Points, in no order, along strands that fork and pass close to each other.
In the rows, 128 means zero.
Points whose rows are less than 201 apart are linked; no others are. Some points are linked to none.
loma: [117 100 126 102 151 159 108 105 128 159 156 108 123 122 128  97 154 125
  60 128 126 102  85 127 116 114 113 165 134 139 133 157 150 175 121 131
 104 136 168 114  88 154 112 152 160 164 145 107 121 167 171 121 120 128
 102  96  69 110  86 104 186  74 167 139  90  58 100 136]
boso: [100 185  52 105 123  91 173  93 109  64 118 186 163 114 109 157 123 100
 135 156  94 108 111 161  93 115 149 124 142 129 136 127 117 123 129 116
 129 127 117  63 135 117 107 119 173  95 100 140 162 126 125  60 156  96
 137 156 133 137 154  75  94 209 104 120 164 175 179 143]
peza: [162 126 128 144 114 178  86 164 127 138 126 141  95 136 138 163 148 171
 108 171 142  90 139 101 131 130  85 109 157 131 162 145 123  72 195  68
 126 171 160 151 122 167  55  65 140 178  90  81  99 132 153  69 111 107
 153 109 118 135 116 231 126 131 160 163 105 140 122 117]
zuko: [ 68 127 104  96 109 125 108 176  99  79 103 125 123 166 136 123 134 169
  62 110 133 117 117 162 112  82 164  85  96 123 169 133  53 170  57 130
  78 122 100  58  83 132 130 159 104 105 137 118 142 144 113 189 153  55
 110 141 101 148 186  67 113 171 114 136 181  97 169 105]
Zed: [122 102  99 124 136 133 102  77 123 138 143 164 152  88 140 120 131 113
 132 147  71 120  95 113 114  85 115 140 152 153 166 112 174 143 179 120
 120 120 172 109 128 133 128 120 164 116 116 129 177 137 147  91 140 115
 150 159 119  95 109 120 163 145 157 137 109  86 128 141]
momur: [126 115  95 133 117 123 145 135  99 129 118 106  80 164 148 160 105 151
  89 119 182  89 138 132 140 157  80 125 135 120  92 125  93  93 141 105
 147 171 157 133 141 115 111 140 139 144 110 135 113 156 133 144 114 124
 138 143 109 136 138 146 136 125 158 153  92 184 162 104]
momub: [ 92 122 119  90 155  88 107 104 131 106 144 128 124 165 132 128 161 167
 103 137 191  98  60 123 118 115 124 120 140 151 158 171 108 131 143 143
  98 180 154  64  83 199 117 125 149 144  99  61 107 123  99  78  96 183
  82  63 129 162  78 109 182 104 121 112 111 116 127 123]
moge: [111 114 167  93 137 117 136 125 138 138 120 155 124 101 144 150 130 151
 160 117 146  94 118 129 152 133 122 142 148 159 129 128 125 134 137 139
 109 128 140 122 146 161 133 129 155 119 132 132  86 138 126 111  96 165
  95 129 136 148 119 135 169 116 115 137 138 100 108 126]
tuvak: [210 112 139 178 151 162 118 128 144 175 138 148 131 117 153 153 133 108
 179 169 103 129 184 124 118 149 134 123 146 131 126 106 186  95 216 111
 174 105 137 197 172  87  89 120  90 157 166 129 135 131 153  68 132 118
 154 131  92 110 132 187  99  99 151 123  88 124  88 160]
bel: [139 143  59 101 110 128  95 155 107  84 133 127 116 166 124 148 154 171
  96 163 187  99 126 113  96 129 163  96  98  75  82 152 108 118 133  95
  81 186 179  82  84 177  50 107 153 103  96 119 138 147 188  78 119  93
 124 140 126  98 152 155 131 176 132 105 130 151 103  83]
Nesel: [125 101 175  94 153  97 194 125 107 171  99 109 125 136 128 163 124 144
 162  81 185 135  84 142 152 135 122 149 129 130 145 115 109 143 102 123
 165 114 118 163 162 158 181 111 103 157 151 120  83 101  89 163  93 167
 116 150 163 135 153 123 136  60  81 137 160 128 122 124]
biz: [160 102 127 121 167 115 193 142 148 125 139 119 124 127 138  80  94  74
 161 138 124 110 167 145 124 133 155 151 100 117  82  90 146 121 139 144
 152  98 119 131 124 104 155 185 152 103 177 188 131 140 128 156 162 133
 140 125  91 127 135 128 126 159 126  72  85 120 106 147]
kemu: [130 167 117 123  76 134 104 175 121  93  95 122 122 153  92 154 136 165
 107 139 111 112 175 171 139 147 154 103 119 101  90 140  51 141  96  89
  58 138 110 135 138 120  98 128 139 101 113 151 122 150 173 116 133  87
 101 131 146 127 204 122 101 162 114 115 160 121 125  99]
Zimip: [188 140 219 191 129 176  97 166 165 178 145 114 136 117 120 118 175 165
 154 157 134 164 185 140 111 165 199 165 128 118 100 143 140 143 137 111
 129  93 100 199 172 115 127  96  44 141 144 150  71 147 148 134 138 183
 144  91 128 132 133 198 119 127 105  89 128 151 115 112]
Zusup: [114 149  57 115 100  49 178 121 116  74 126 161 181 113 132 153  56  70
 137 133  98 108 156 140 161  94 155 106 108  89 103  91 144 145 109 187
 133 148  96 103 121 123 105 116 149  81 118 153 167 107 167 108 124 102
 115 129 142  93 163  64 112 141 103 106 130 118 146 134]
mig: [143 154 191 155  96 117 111 145 159 108 101 169 150  92 141 155  99 108
 167 155 120 116 190 176 140 144 173 114 167 135 104 141 116  82 149 109
 121 116 113 167 179 143 103 133 143  92 125 153 102 159 147  99 140 144
 139  93 110 167 173 170 123 174  97 135 150 117 134 117]
Mor: [ 90 160 128 132 143 133 111 132 129 133 125 149 163  78  91 134 157 128
 161 124  47 165 129 128 123 110 167 103 130 144 152 139  97 128  98 114
  70  96 119 125 132  99 149 127  99  91 172 128 134 108 112 156 141  90
 138 153 148 106 116  58 101 172 116 132 152 115 147 144]
boraz: [181 144 155 191 131 203 100 140 131 174  99 157 137 138 154 160 136 117
 140 152  99 109 193 118 131 151 107 131 146 118 135 112 155 106 188 108
 175 125 135 184 170  77  79  94 102 160 121 131 116 136 156  97 121 123
 176 115  99 138 135 169 110 123 175 176  90 164 134 114]
rezu: [ 97 139 109  86 155 136  79 117 143  92 145 153 155 101 126 131 148 184
 102 164 152 114  91 124 107 102 146  98 115 137 153 150 138 129 180 127
  92 151 180  42  79 174 111 108 160 115  99 101 106 163 156 103 134  98
 152 109 124 138 106 156 185 211 127 120 143 137 122 120]
manam: [158 127 171 162 112 148  73 134 153  83  76 183 167 107 128 128 110 149
 121 152 106 102 202 183 118 143 197 100 169 105  76 139  83  93 171 119
 127 117  99 115 148 124 107 149 132  89 106 152 121 182 194 149 137 106
 155  81 105 157 196 153 133 175 127 146 143 117 133  98]
kiseb: [126 148 140 134 118 122 136 146 151 133 111 160 184  95 104 126 143 113
 143 139  71 158 147 153 130 124 202 129 150 121 125 144  94 131  87 104
  96  79  93 157 147 110 168 131 103  90 149 175 107 126 135 170 115 115
 129 129 153 122 127  93  88 158  98 126 135 112 138 107]
dafir: [125 137 202 123 126 152 151 103 127 134 176 113 124  69 136  67 156  94
 165 126 118 181 131 102 123 134 106 166  96 156 146 151 139 146 117 137
  98  90 120 153 145 163 190 147 151  92 155 157 129  87 100 126 154 146
 130 145 150 138 100 181  98  99  91  99 151 112  78 178]
lovo: [118 171 103  96 115 112  95 138 127  91  88 117 125 147  85 125 152 146
 137 156  65 111 129 159 133 128 153 116 118  88 100 115  73 143 124  91
  80 122 136  62 113  86 109 156 149 125 106 139 148 157 155 124 146  77
 126 165 129 125 164  94  96 178 114 122 153 122 154 103]
malo: [177 141 172 177  98 144 127 124 137 135 107 159 138 136 172 173 100 163
 200 132 159 119 170 154 144 163 137 109 172 135 110 113 116  93 156 137
 150 148 117 161 174 135 132 106 122 123 126 106  91 167 128 113 123 145
 127 104 128 164 172 206 108 148 102 124 162 162 139  90]
tiru: [120 113 181 132 123 128 109 110 155 112 129 150 152  43 170  91 142 118
 180 119 107 145 131 112 115  60 127 102 111 165 154 123 105 115 123 157
 122  88 103 108 103 176 176 130 166  87 170 150 141 109  81 152 158  79
 120 141 123 128 133 152 119 146  89 121 195  76 105 143]
fogag: [164 154 116 141 134 167 122 151 128 148 153  78  91 161 103 123 166 150
 108 151 127 141 180 140 115 156 119 161  99 110  82 133 136 108 159  84
 128 117 133 179 119  56 101 132  72 161 111 145 117 144 144 131 136 109
 139 125  83 113 123 138  79 147 146 110  88 157 116 140]
pugoz: [ 86  95 100  86 124  60 208 115 110 109 129 148 168 127 152 126  87  85
 167  95 129 144 114 121 157  85 131 120 118 101 126  87 139 149 103 152
 152 138 153 113 132 151 160 108 144 105 154 128 113  60 118 159 106 152
 149 154 196  75 140  70 131 145  95 110 150 130 107 156]
suvom: [178 121 117 160 168 134 137 118  95 191 110 162 137 112 154 143 113 104
 193 129 119 126 125 119 120 169 127 114 151 137 172  91 154  70 173 128
 187  95 139 160 177  83 154 129 107 145 134 114 152 126 103  99 141 120
 182 180 147 123 102 168 110 135 152 174 122 170 124 148]
Varat: [166 143 133 143  91 153 105 170 121 169 127  92  91 154 132 144 141 158
 115  94 145 118 149 120 153 161  97 158 143 155  88 151 111 122  95 127
 120 142 115 188 126 102  70 100  96 180 115 124 128 124 129 127 136 163
 103 129 128 116 104 161 104  55 144 151 109 133 137 113]
guti: [151 122 230 115 139 183 180 110 133 159 155  90 122 106 115 116 158 124
 134 113 152 162 148 106 119 164  96 188 122 145 144 139 173 183 116 125
 145  95 107 201 130 155 173 104  98 140 147 134  69 132 115  94 106 167
  88 107 114 141  90 178 122  77 135 101 127 139  71 148]
papu: [132 143  77 126 115 170  78 170 114 135 135 135  99 164 118 127 158 172
  92 182 175  93 112 100  91 137 108 107 127 108 115 160 126  98 147  73
  87 173 183 137  82 178  58  90 150 132  97 117 115 127 197  75 115 110
 150 125 105 114 129 203 144 145 153 137 126 157  99 102]
Zose: [133  66 185 112 113 143 160  89 138 122 174  87  85 114 122  78 175  95
 124 105 151 197 115 108 126 133  52 155 121 152 125 151 143 145 116 120
 127  82 145 132 130 157 191 121 139  95 144 127 178  57  87 113 114 168
 120 150 183 116 106 175 120  76 106 106 168 125  75 178]
ket: [223 100 177 161 128 158 141 120 128 173 123 148 162 117 186 168 124 103
 195 142 155 125 187 137 126 162 139 124 158 137 104  84 166 124 179 143
 162  89 137 202 196 115 120 128 111 116 169 137 125 136 132  83 150 158
 131 123 131  87 146 206 114  94 123  98 132 121 102 136]
roku: [150 184 169 177 101 161  66 175 176 178 117 167 126 105 139 118 171 142
 172 163  97 145 168 108 135 159 161 100 162 118 140 129 149  66 194 104
 160 130 113 183 177 125  70  64  79 137 128 116  88  92 122 102 143 132
 166 125 147 154 103 209  90 166 125 124 153 173 126 138]
Gol: [149  99 132 179 133 197  81 156 129 163 129 131  95 140 159 155 145 139
 113 140 112 123 159 106 114 148  75 118 150 124 136 131 151  79 216  96
 141 145 146 157 149 118  89  75 120 172  82  99 126 131 135 108 102 117
 166 110 102 155 102 207 132 108 176 192  91 182 145 125]
Rogag: [159 130  81 122  94 148  91 166 126  97  48 150 163 143 122  63 141 120
  97 123  91 142 192 173 122 118 199 114  97  91 132  97  83 129 105  67
  76 113  91  92 111 118 151 167 117  97 108 155  96 175 162 176 118  42
 136 124 115 133 170  86  76 184 114 118 150  96 148  82]
Movum: [185  93 161 142 119 141 157 116 162 146 139 142 122 122 176 151  97  88
 174 132 147 115 177 135 144 144 118 151 126 148  94 117 150 127 129 156
 137 113 122 188 151 123 139 122 155  98 150 164 138 130 146 102 143 160
 119 111 116 102 175 183 128  77 121  96 143 108  93 142]
res: [102 122 153  93 115  80 141 126 136 129 135 138 149 128 132 140 140 171
 146 124 200  89  88 109 140 135 138 138 137 150 142 148 116 154 132 152
 114 178 138  96 112 207 113 112 158 125 106  94  61 131 130  69  89 162
  88  82 128 147 100 107 171 106 117 112 151 124 102 120]
bul: [128 128 160 139 133 172 125 117 155 150 159 132 149  58 144  81 136  81
 155 134  87 183 147 116 119  98 123 135 120 157 138 127 145 125 102 150
 117  74 119 155 131 127 183 160 141  70 176 183 131  99 105 157 155 127
 138 142 123 123 129 134 126 140  92 105 144 104  92 160]
zam: [121 141  57  90 114 130  86 116 113  92  76 128 147 146 119  82 156 122
  80 136  78 136 154 136 148 106 176 120  88  97 122 107 106 150  93 112
  92 115 112  43  87 106 157 187 128 126 110 134 138 169 162 148 150  27
 118 148 122 122 144  74  95 178 124  97 164  88 171  88]
bila: [153 110 139 113 126 102 133 121 133 140 115 179 162  75 141 152 110 115
 172 135 111 116 122 140 135 105 126 115 145 156 152 115 147 109 159 136
 122  97 144 129 162 147 143 127 155  84 158 129 127 103 136  95 135 123
 145 151 135 125 134 133 148 161 128 142 126  97 107 148]
Sope: [101 143  41  93 140 141 113 135 123  72 139 120 150 162  95 127 154 143
  91 168 156 128 127 119 109 134 165 112  76  64  79 138 146 143 154 104
  90 190 186  35  81 154  92 113 123 114  88 119 129 154 195  78 111  76
 137 134 139  91 104 112 125 183 144  57 111 156 125  99]
sel: [ 53 142 123 112 126 133  85 157  91 118 108 112 132 148 105 127 125 157
  83 128  75 136  99 142 115  91 131  78 122 164 185 126  85 177  63 112
  74 122 118  82  91 113 145 134 105 128 159 121 132 121  86 184 127  64
 113 157 114 134 162  39 114 139 135 151 169  80 154  92]
Ked: [117 155 116 164 137 103 143 145 130 124 120 105  78 119  73  89 142  60
 132 119  76 121  97 102  95 152 106 116 125 142 157 108 140  90 102 105
 171  74  95 167 152  24 157 152 114 149 145 129 187  90  71 155 146 134
 192 165 130 131 107 101 105 118 166 165  74 145 134 153]
sapi: [139 117 120 124  98 100 148 149 127 132  97 129 115 178 151 184  97 168
 110 101 126  52  63 160 121 137  95 140 191 164 149 146  81 109  91 136
  96 169 136 127 106 135  82 108 151 171 115  75 130 113  90  93 141 165
 112 105 103 165 146 134 106  77 129 187 115 140 163 122]
zup: [106 139  72 110 116  98 130  72 128  72 117 172 180 113 125 150  98 112
 124 146  98  99 119 128 133  89 151 108 125 115 136 107 141 146 134 167
 119 147 123  80 125 127  80 136 179  89 103 132 175 133 163  86 149  93
 108 144 143 123 143  66 148 163 123 103 128 114 142 132]
sebiv: [ 68 125  72 106 170  44 132  84 102  79 113 111 149 199 105 163  98 146
  63 123 162 129  10 115 102  81 143 148 146 129 154 146 150 155  95 143
 135 175 166  80  86 172 124 119 126 178 100  85 164 102 105 125 106 157
 135  99 175 125 128  65 166  83 148 125 101 112 165 102]
vube: [ 82  96  72 126 133  46 124  84 115  74  87 123 128 187 125 161 109 124
  56 123 162 103  25 129  93 103 102 119 183 156 167 158 115 126 115 147
 142 182 155 119  86 152 115 137 144 185  67  62 188 118  84 111 122 172
 102  84 152 143 148 106 167  77 161 145  97 121 140 118]
terav: [146  58 128  95 138 102 161  88 125 135 174 115 101 124 159 114 154 100
 146 113 172 130  91 109 141 105  69 141 139 120 117 109 135 132 137 152
 126 109 151 125 134 151 141 114 168 114 140 110 161  76 115 100  94 163
 108 146 174 102 110 144 144  65 111 105 146 110  62 173]
Bol: [161 132 184 187  98 168 130 174 127 162 114 125 120 152 152 142  91 149
 151  79 140 125 139 107 131 168  93  87 148 142 144 124 125 112 106 152
 177 127  97 180 180  67 131  96  71 171 128  87 123 120  96 168 137 162
 142 127 146 159 100 176 122  77 117 199 150 200 168  85]
Lito: [105 128 135 126 126  44 203 134 113  94 129 143 155 135 144 157  75 100
 174 105 152 133 105 158 152 115 160 107 106 102 123  92 130 137  96 163
 163 139 105 133 161 150 168 130 140  85 156 155 100  82 115 136  94 154
 124 122 170 132 170  99 139 137  75 119 136 141 114 140]
dig: [ 55 140  84  99 146 110 130 103 122  85 151 156 184  98 129 114 130 126
 127 118 117 129  95 134 113  79 154 112  98 161 156 112 116 139 126 157
 135 161 110  35  79 170 166 148 132 106 121 124 120 150 106 155 161 106
 120 128 117 150 113  72 165 212 137 120 160 128 174 124]
sevom: [138 128 137 143 100 147 123 136 148 142 152  91  64 147 140 150 156 121
 162 114 142 161 116  99 150 157  81 136 143 147 106 154 124  96 119 116
 126 119 113 199 124 113 109 122 130 170 101 104 158 124 102 124 133 161
 112 146 140 139  83 179  78  79 119 134 125 139 121 147]
Badi: [ 43 137  65  91 112  31 143 132  87  64 120 116 111 185 103 139  60 103
  85 120 144 130  89 136 158 119 147 124 105  80 123 103 126 150  78 135
 158 169 113  88 107 130 116 138 110 147 109 113 151  98 123 152  96 113
 130 137 143 110 160  39 124 125 137 120 128 109 192 114]
Dagup: [122  85 184  88 140 173 171  62 138 145 177 130 110  95 126  65 153  96
 121 132 174 167 138  97 123 116  68 166 110 140 142 143 194 169 166 144
 142 114 167 127 112 191 200 125 175 103 150 137 130 107 106 111  88 154
  92 105  89 121  84 131 147 128 124  98 116  96  68 190]
Bef: [111  90  98 115 149 158  88  51 136 153 165 162 173  70 130 106 148 121
 125 150 102 170  98  93 112  71 106 137 145 159 155 152 207 161 150 135
 133 131 180 103  94 179 149 134 150 110 157 107 170 131 166  93 121  96
 139 116 107  69 103 112 148 136 149 115 141  54  88 169]
suk: [172 145 213 183 137 177  91 172 167 162 131 124 107 120 122 105 143 141
 167 118 142 135 166  88 138 157 102 140 145 134 158 132 192  90 214 113
 176 131 115 171 178 121 101  76  69 145 124  90  78 108  99 127 144 156
 161  97 126 165 103 223  95 115 128 146 139 201 149 125]
mib: [166 121 119 154 111 129  69 138 155  98  65 174 182 108 145 104 128 118
 139 140  76 140 211 166 114 119 222 117 137  74  84 137  66 102 126 100
 125  98  68 107 140 113 140 163 137  91 114 160 121 195 169 149 138  83
 134 105  96 124 192 107  94 179 112 127 148  88 125  98]
Nofan: [145 116 116 136 147 160  94 178 122 138 120  79  71 159 117 107 139 142
  86 118 142  96 130 132 153 149 122 153  98 120  98 115  93 132 120 119
  91 131 146  87 103 100  88 190 143 126 131 152 133 182 173 152 141 115
 121 128 101 137 136 149 153 106 170 132  83  88 127 118]
Dazi: [ 84 170  67  88 126  49 164 142  86  47 134 108 118 154  93 135  88 103
 113 121 153 131 113 148 142 142 141 115 100  88 106 108  82 130 102 121
 150 156 107  79 106 124 141 170 146 122 110 141 136 101 117 150 147 115
 130 152 141 138 149  78 135 185 141 117 138 163 179 127]
sogap: [ 52 158 102 102 102  76 110 159 102  80 139 128 161 132 127 117 125 144
 105 106 145 111 124 140 121  85 196 101  79 103 141 101  83 166  91 163
 103 157  80  43  71 157 125 154  97 108 124 147 100 152 111 194 164  70
 111 114 104 154 144  73 143 200 140 120 190 126 163 104]
gebi: [194 103 186 163 111 187 137 133 128 164 117 116 119 155 175 162 105 161
 197 101 180 135 156 112 143 176 105 125 151 135 124 125 115 111 150 156
 169 125 113 164 154 130 149 116  92 146 135  95  88 157 107 131 122 138
 123 122 127 165 127 193 120  80  98 151 160 162 137 104]
gupo: [170 157 130 169 147 139 112 149 133 154 161  59  74 136  95 108 142 126
  88 141 116 109 165 149 107 147 118 164 112 123 125 113 161 107 153 104
 157 107 125 161 119  21 109 148  60 154 142 155 118 119 114 173 170 117
 165 118  72 140 116 132 105 166 149 144  42 210 136 151]
turu: [132 139 112 118 142 117 104 123 132 103 136 109 110 145 137 107 128 126
 134 156 116  89 138 136 144 138 128 148 127 108  97  85 113 113 137 126
 138 130 139  87 117 111 102 166 185 149 101 156 145 182 161 115 139 122
 126 132  98 148 120 120 166 127 144 132  95 110 126 125]
divu: [171 129 243 154 136 175 125 149 161 162 153 108 115 119 119 114 194 164
 138 135 153 142 161 123 113 190 131 181 120 144 115 163 164 165 116 122
 123 112 100 186 137 136 119 107  78 132 133 148  73 145 156  97 130 176
  95  82 133 145 102 203 125  80 118 102 127 134 108 122]
guno: [127 109 109 119 139 109 123 154 104 134 117  85  85 178 125 130 113 179
  59 120 205  77 101 148 146 162 119 160 110 122 102 137  84 142 109 147
  99 169 150  80 114 129  90 157 145 146 124 132 117 154 150 141 120 138
 120 119 107 129 130 137 162  90 162 143  82 120 140  97]
zuz: [112 117 199 155  82 145 126 155 135 121 121 135 145  90 151 120  86  86
 121 100 120 144 149 118 142 123 123 131 142 191 142 166 133 130  83 140
 111 104  93 187 176 137 139 108 148  85 166 176 140 106 124 132 117 193
 123 120 116 155 145 157 130  93 117 140 139  97 120 139]
Nid: [124 114 100 126 198 126 206  95 122 171 164 141 142  82 100  93 110  84
 129 132 105 147 109 161 100 146 147 135 113 143 152 120 179 115 149 113
 166 111 164 127 111 103 201 155 131 117 165 151 115 122 111 140 120 136
 162 141  95 114 103  73 134 164 144 140  92 147 104 158]
gug: [157 129  78 107  91  87 168 126 138 111 121 115 121 149 142 152  92  80
 159 119 112 125 180 134 192 138 108 114 118 101  83 100 129 124 100 165
 143 124 100 145 149 106 122 139 171  98 125 151 174 107 160 123 132 121
 116 159 147  84 173  97 117 132 108  86 156 108 126 139]
Pur: [128 140 119 131 149  97 124 122 139  97 151 125 125 110 162 103 109 101
 169 149 104 121 156 125 137 113 150 138  94 111  89  80 116 109 142 171
 141 103 119  89 108 126 133 175 176 113 135 180 145 148 120 143 164 120
 129 148 148 145 111 110 157 148 111  79 127  98 111 149]
Biros: [105  91  83 123 147  98 143  90 117 128 111 126 109 163 145 165 123 171
  71 110 199  89  40 117 102 129  90 126 157 142 163 176 104 119 141 130
 126 189 157  96 104 184 125 112 167 185  82  79 111 133  85 105  86 180
 106  89 125 145  94 135 169  69 126 138  82 129 127 113]
lazag: [138 128 163 128 180 156 142 126 122 186 141  74  96 110 115 114 147 126
 107 123 160 140 127 139 128 133 104 181 131 128 118 117 135 153 134 132
 143 101 164 143 134  96 142 140  99 167 144 139 116 152 130 165 119 157
 119 139 128 137  89 138 158  86 128 147 110 130 109 135]
Rudof: [155 148 104 160 127 142 122 148 107 140 119  81  66 140  69 108 141 106
  95 128 114 123 154 127 110 164  84 121 119 131 129 104 153 102 115 108
 197 104 100 186 143  25 134 161 102 179 110 133 178 114  97 169 143 116
 171 147  97 124  94 122 100 135 175 165  75 175 161 139]
gogo: [176 147 166 156 155 170  96 139 148 187 123 124 102 116 118 100 160 144
 149 103 130 156 108  69 117 157  99 121 151 106 159 142 214  84 224 144
 206 106 115 148 155 102 144  74  75 187 104  80 109 103  60 143 122 144
 149 120 129 167  53 192 109 119 120 169 120 199 133 165]
fop: [ 79 146  51  85 127 122 116  79 117  72 132 148 161 162 109 157 135 143
 101 147 105 113  79 114 126 100 142 122 117 116 102 139 128 157 130 105
  97 161 158  72 106 146  86 109 148 131  81 120 152 148 165  76 136  98
 118 139 150 123 113  93 138 165 142  89 125 124 146 115]
noros: [125  86 129 112 175 159 120  64 137 147 149 124 147 112 166  72 130 122
 115 136 140 117 107  95 129  79 126 144 105 141 124 139 156 160 138 173
 139 132 131  89  77 181 125 150 178 146 135 127 141 171 125 110 125 115
  89  95  89 105  96 110 196  91 140 115  95  79  94 139]
nitu: [116 120 187 123 121  87 187 155 126 127 100 121 173 136 129 182  96 125
 175 120 151 138 108 160 155 143 160 133 130 127 134 118 102 151  65 138
 135 114 100 163 172 153 167  96 108 127 164 156  87 115 109 155  92 156
 125 126 174 137 158 121 117 108  56 131 169 124 131 111]
turir: [ 97 182  29 109 115  91 189 125  93  59 115 156 158 127  93 138  95  93
 106 118 123 119 136 161 127 145 148 111  99  90 101 132 111 114 121 121
 141 174  97  51 112 116 127 133 142  86  92 151 115 118 147 112 138  74
 130 143 146 140 142  59 100 202 118 113 113 190 204 133]
vonu: [117  87 125  73 135  98 157  99 120 129 156 143 151 113 157 120 128 100
 152 115 150 147 119 111 152  71  97 125 115 125 145  97 138 155 122 153
 140 115 171 105 129 186 168 123 161  88 150 113 134  65 113 127 120 142
 109 142 170  84 121  97 162 112 111  83 161 108  87 176]
Zoso: [165  78 187 128 150 162 186 125  98 179 129 105 147 178 180 148  97 168
 152  83 171 160 107 108 144 159  98 143 127 115 148 127 115 127 121 158
 204 127 119 170 143 144 171 118  99 164 121  91  93 124 107 160  98 151
  99 148 133 141 112 154 136  62 105 169 151 144 133 116]
tutum: [107 159 104 136 123 170 123 144 116 137 107 102  86 134  65  87 119 107
  73 111 101 167 152 127 141 137 123 132 103 142 162 133 116 149  88 121
 106 102 107 142 139  53 161 167 100 126 172 150 126 128 132 202 127 111
 135 153 109 110 125  55 107 132 163 151  74 114 166 120]
Lov: [ 86  99 116 100 123  78 123  92 134  98 150 123 156 132 158 105  90 125
  97 100 121 139  70 119 115  26 119 109 105 149 179 116 143 155  88 177
 107 164 115  80  70 174 155 144 160 106 155 106 168  89  88 167 131 118
  88 116 137 120 165  63 177 103 137 139 159  70 134 136]
zefi: [ 75 179 117  99 139 140 101 127 107 108 154 115 100  95  81 143 169 145
 149 148  81 197  97 124 117 134 111 122 144 148 113 145  74 117 118  95
  62 115 160 126 121 111 148 135  99 126 147 109 162 106  84 155 126 121
 124 159 187 112  85  91  98 150 110 123 175 125 126 158]
Fol: [151 151 111 140  92 162  93 178 140 148 123  93  74 160 104 134 141 150
 127 122  92 143 195 130 164 174 131 126  95 113  76 140 106 140  77 100
 105 125 102 191 140  78  85 140  87 157 113 143 132 138 158 122 142 131
 112 129 118 112 146 148  71 112 145 104 115 130 131 108]
Fosi: [160 159 133 150  76 124 112 139 155 132  88 140 130 155 119 183 124 161
 119 134 115  86 176 165 138 165 150 116 159  97  63 141  74 114  95 114
  99 151 120 152 121 135  71 132 139 104 110 139 131 172 193  98 114 124
 117  91 117 109 214 144 105 133 129 123 130 116 137  98]
rosof: [ 47 162 166 138 121 136 124 127 119 111 120 135 142 108  88 134 127 133
 132 125  53 164  94 117  87  92 124  76 140 182 203 143 112 160  79 106
  71 111 108 125 130 114 169 139  89 116 177  96 143  93  82 186 145 123
 137 150 143 143 137  34 121 152 124 163 171 113 155 112]
fufi: [ 93 115  84 111 154 130 101 129  93 149 135  93 119 158 102 123 133 171
  36 103 149 103  56 136 129 119 105 156 126 146 145 172  97 150  96 123
  86 147 177 106 103 137 111 127 138 165 128 122 130 145 150 155 109 150
 106 115 120 128 116 113 164  82 161 148  90  97 133 100]
teda: [111 102 140 166  97 122 129 146 101 131 112 113  87 166 139 177  89 139
 102  96 150  79  95 146 120 138  67 118 165 155 156 126  99 110 117 124
 140 148 111 131 154 116 106 119 141 166  91 116 148 139  83 148 124 146
 127 125 114 162 153 160 150 109 150 204 107 167 167 101]
tigor: [117 149 128 118 130 143 106 121 143 130 174  92  77 120 100 136 164 134
 160 131  98 190 121 107 124 139  95 138 140 140 118 156 126 117 118 116
  98 105 139 170 140 107 140 140 115 161 134 135 164 110 115 161 146 156
 127 176 166 106  79 129  88 104 117 128 135 119 115 149]
dubi: [158 162 154 167 122 145 116 181 162 150 121 127 142 113 102 122 161 131
 135 133 116 155 174 144 130 169 200 130 116 113  95 166 101 127 100 115
  97  95  99 178 190  83 142 102  69 106 140 165  86 147 159 160 135 148
 139 108 163 122 138 143  94 137 103 119 135 153 121 100]
nusuk: [105 120 174 119 129 158 152  95 140 148 154 120  95  89 115 117 170 138
 132 110 170 175 126 111 131 165  75 184 131 164 159 165 153 133 161 112
 133 118 162 153 133 196 200 118 138 129 123 129  76 135 103 117  90 157
  97 121 128 134  72 150 133 124 130 100 117 129  80 172]
Rem: [149 153 115 141  99 102 135 125 134 121 100 146 133 143 147 188  90 118
 161 136  91  91 145 140 156 153 124 111 146 112  93  97 102 113  88 131
 119 126 107 167 158  94 101 124 144 121 137 136 155 125 145  90 140 137
 121 153 129 112 191 130 120 117 123 133 140 128 133 106]
nibi: [163 124 180 176 121 141 123 146 144 185 110 115 101 109 108  97 130 142
 124  79 144 145 100  52 115 140 106  95 142 119 137 154 174 109 145 156
 199 109  90 174 166  85 152  99  66 167 117  85 123 129  52 189 141 184
 138 143 150 170  66 166 119  76 116 173 143 209 160 135]
samag: [148 180 169 133  91 145  38 164 163 151 103 174 109  86 100 136 178 147
 156 165  63 105 138 127 142 127 148  86 179 131 140 117 129  93 169 101
 109 107 108 159 174 115  47  97  87 139 124 121 122 123 138  94 160 119
 169 138 148 129 111 152 120 154 126 147 150 141 127 113]
num: [ 58 121  82 115 168  24 164 118  77  99 130 103 131 188 131 168  80 122
  98 114 150 125  59 123 147 100 132 139 114  96 136  98 154 164 100 149
 155 188 134  95  73 146  94 106 109 188  77  84 158  87 112 152  76 125
 134 131 173 111 116  67 157  74 126 135 118 107 173  95]
vor: [130  73 125 129 159 139 169  78 159 142 176 127 121  93 157  75 114  98
 124 139 153 141 144 105 110  91 106 147  96 124 146 111 198 149 178 161
 164 128 154 103 117 154 147 127 180 102 118 133 143 115 122 103 126 153
 119 121 115 126 108 126 185 121 155 103  64 113  87 167]
daza: [117  53 104 110 156 156 129  57 136 174 172 139 181 101 155  60 131 128
  98 115 124 145 108 103 126  51 114 151 108 135 131 131 200 184 124 174
 127 135 130  95  67 170 136 144 145 112 154 116 163 132 144 139 132  99
 110 121  88  72 127 102 160  94 139 102 148  57  81 156]
paze: [141 122  72 119 173 101 223 110 128 133 162 140 143 126 129  92  76  49
 150 124 113 127 144 155 117 119 147 137 104 122 116 109 169 109 126 130
 163  97 142 127 113  83 157 163 154  86 168 175 133 111 152 132 132 124
 154 139  91 102 133  93 110 183 154 114  73 149 129 163]

Follow the links from the first point to the second, and from the first to the third. Name the last point that the two ways share.
boraz, turir, Fosi: zup
papu, daza, vonu: zup
vonu, roku, ket: gebi
dig, Zimip, Fol: Mor
Pur, divu, bila: noros
turu, zuko, Biros: noros
suk, Rogag, dafir: gebi

A fork is a point with three links. Follow the links from the first point to the second and name the forks in between, in order.
gug, loma: zup noros
Rogag, Zose: gebi
boraz, malo: zup
terav, num: gebi zup
Fol, guti: Mor
kiseb, num: noros
tigor, fop: Mor noros zup

Name the points in between on the shortest way along the links from the first point to the second, in order.
samag, mig: roku suk gogo nibi Bol gebi malo
Rem, nibi: Fosi kemu lovo zam Rogag mib manam mig malo gebi Bol
sel, biz: rosof Mor kiseb dubi Zimip divu guti nusuk Dagup vor noros loma fufi guno Nofan turu Pur
Nesel, sebiv: Zoso gebi malo mig manam mib Rogag zam lovo kemu Fosi Rem gug Zusup zup boso turir Dazi Badi num
